Points on a hilly landscape, in no order, each with its height.
A ball rolls from a point to whichever of its 4 nearest points has the largest drop for the distance, and stops where none of them is lower. Distance is the straight distance between rows; heights are no part of it.
z_850: [124 114 132 153 105 169 112 124]  height 10.7
z_456: [152 108 141  96 131 120 148 146]  height 30.4
z_988: [109 125 116 170 112 212 108 109]  height 46.5
z_588: [115  98 129  79 133  86 117 132]  height 75.2
z_468: [138 137 129 171 117 201 131 124]  height 47.2
z_772: [106 124 132 139 117  85 119 128]  height 5.8
z_147: [130 152 142 193 105 149 127 130]  height 53.7
z_734: [ 98 153  87 129 144  22 129 108]  height 28.8
z_725: [108  98 145  82 117 155 108 143]  height 52.1
z_514: [138 167 113 136 153  50 144 132]  height 55.6
z_783: [147 117 140 140 123 219 125 124]  height 34.4
z_136: [109 103 141  86 118 200 108 128]  height 33.9
z_361: [159 153 114 124 163  58 161 139]  height 34.0
z_611: [141 108 140 108 134 104 134 131]  height 13.7
z_74: [115  95 147 106 108 173 107 132]  height 46.0
z_860: [149 143 146 175 106 157 137 127]  height 49.6
z_472: [119 135 143 164 103 132 116 122]  height 61.6
z_182: [141 123 145 126 132 111 137 134]  height 31.4
z_436: [150  99 138 102 131 160 135 141]  height 39.1
z_945: [112 121 120 114 137  64 123 120]  height 71.7
z_907: [138 141 143 161 113 100 138 129]  height 57.4
z_709: [132 125 135 137 107 109 132 137]  height 46.8
z_713: [147 195  73 128 192  32 182 122]  height 62.0
z_517: [150 132 108 101 172  54 157 130]  height 24.1
z_663: [115  99 138 111 112 200 118 121]  height 36.6
z_910: [107 116 104  89 153  45 128 117]  height 61.9
z_745: [142 121 120 103 157  68 137 131]  height 33.2
z_845: [105  98 129  92 123  99 110 129]  height 73.9
z_883: [121 151 137 164 105  84 124 129]  height 64.0
z_719: [113 111 136 145 114 194 109 123]  height 29.0
z_462: [108 139 117 148 125  56 120 118]  height 54.2
z_700: [122 130 123 153 121 213 111 117]  height 40.9
z_96: [155 167 143 179 108 130 148 141]  height 56.4
z_174: [119 132 131 135 120  75 121 128]  height 44.9
z_248: [104 116 113 121 118 243  92 106]  height 38.1
z_61: [127 173 105 149 153  35 145 125]  height 50.6
z_508: [134 111 145 123 113 155 128 135]  height 38.3
z_917: [117 107 138 101 118 106 116 129]  height 55.2
z_367: [146 125 144 147 111 166 129 136]  height 28.7
z_341: [125 105 134 101 128 227 125 136]  height 25.6
z_52: [112 194  94 155 147  28 137 120]  height 43.1
z_107: [136 177 129 160 116  68 140 132]  height 70.7
z_694: [151 112 133 121 129 226 135 133]  height 30.3
z_103: [149 116 146 127 122 183 141 133]  height 36.5
z_80: [151 187 125 149 155  49 163 143]  height 63.1
z_898: [102 106 121  93 130 243  95 128]  height 35.3
z_428: [111 122 132 154  99 176 103 117]  height 30.2
z_748: [161 141 134 138 133  93 154 139]  height 47.0
z_155: [ 94 104 136  98 115 210  97 127]  height 25.9
z_669: [137 109 133 100 127 223 124 132]  height 27.6
z_106: [124 147 127 185 103 193 113 114]  height 52.2
z_98: [115 113 141 127 114 116 110 122]  height 63.4
z_520: [121 110 126 115 127 239 107 125]  height 30.5
z_841: [100 101 139 121 111 188 104 125]  height 43.9
z_318: [130 132 123 137 128  69 132 131]  height 55.8
z_976: [101  98 147  82 114 145 102 131]  height 61.5
z_671: [124 117 131 144 117 218 120 121]  height 37.7
z_269: [135 154 107 125 162  38 148 128]  height 47.6
z_575: [148 127 127 106 143  81 145 133]  height 34.1
z_590: [117 166 109 147 144  40 132 122]  height 46.4
z_280: [153 125 100  79 188  52 160 129]  height 20.4
z_111: [129  95 142  85 123 149 125 133]  height 44.6
z_754: [128 126  98 105 156  47 141 124]  height 39.4
z_645: [145 142 118 127 143  61 148 134]  height 45.0
z_50: [159 136 144 155 127 170 146 133]  height 40.3

Call two points neighbours if one is among the 4 nearest of the other. Go from one point of each pair to the other, from neighbour to neighbour, staying as low as possible. Name the highest point that can't be avoided.
z_341, z_280 | z_436
z_611, z_772 | z_709
z_155, z_341 | z_898
z_611, z_280 | z_575

Where does a ball stop that starts at each point below?
z_910 | z_280
z_514 | z_280
z_671 | z_850
z_748 | z_611
z_725 | z_155
z_590 | z_734
z_713 | z_280
z_147 | z_850
z_988 | z_850
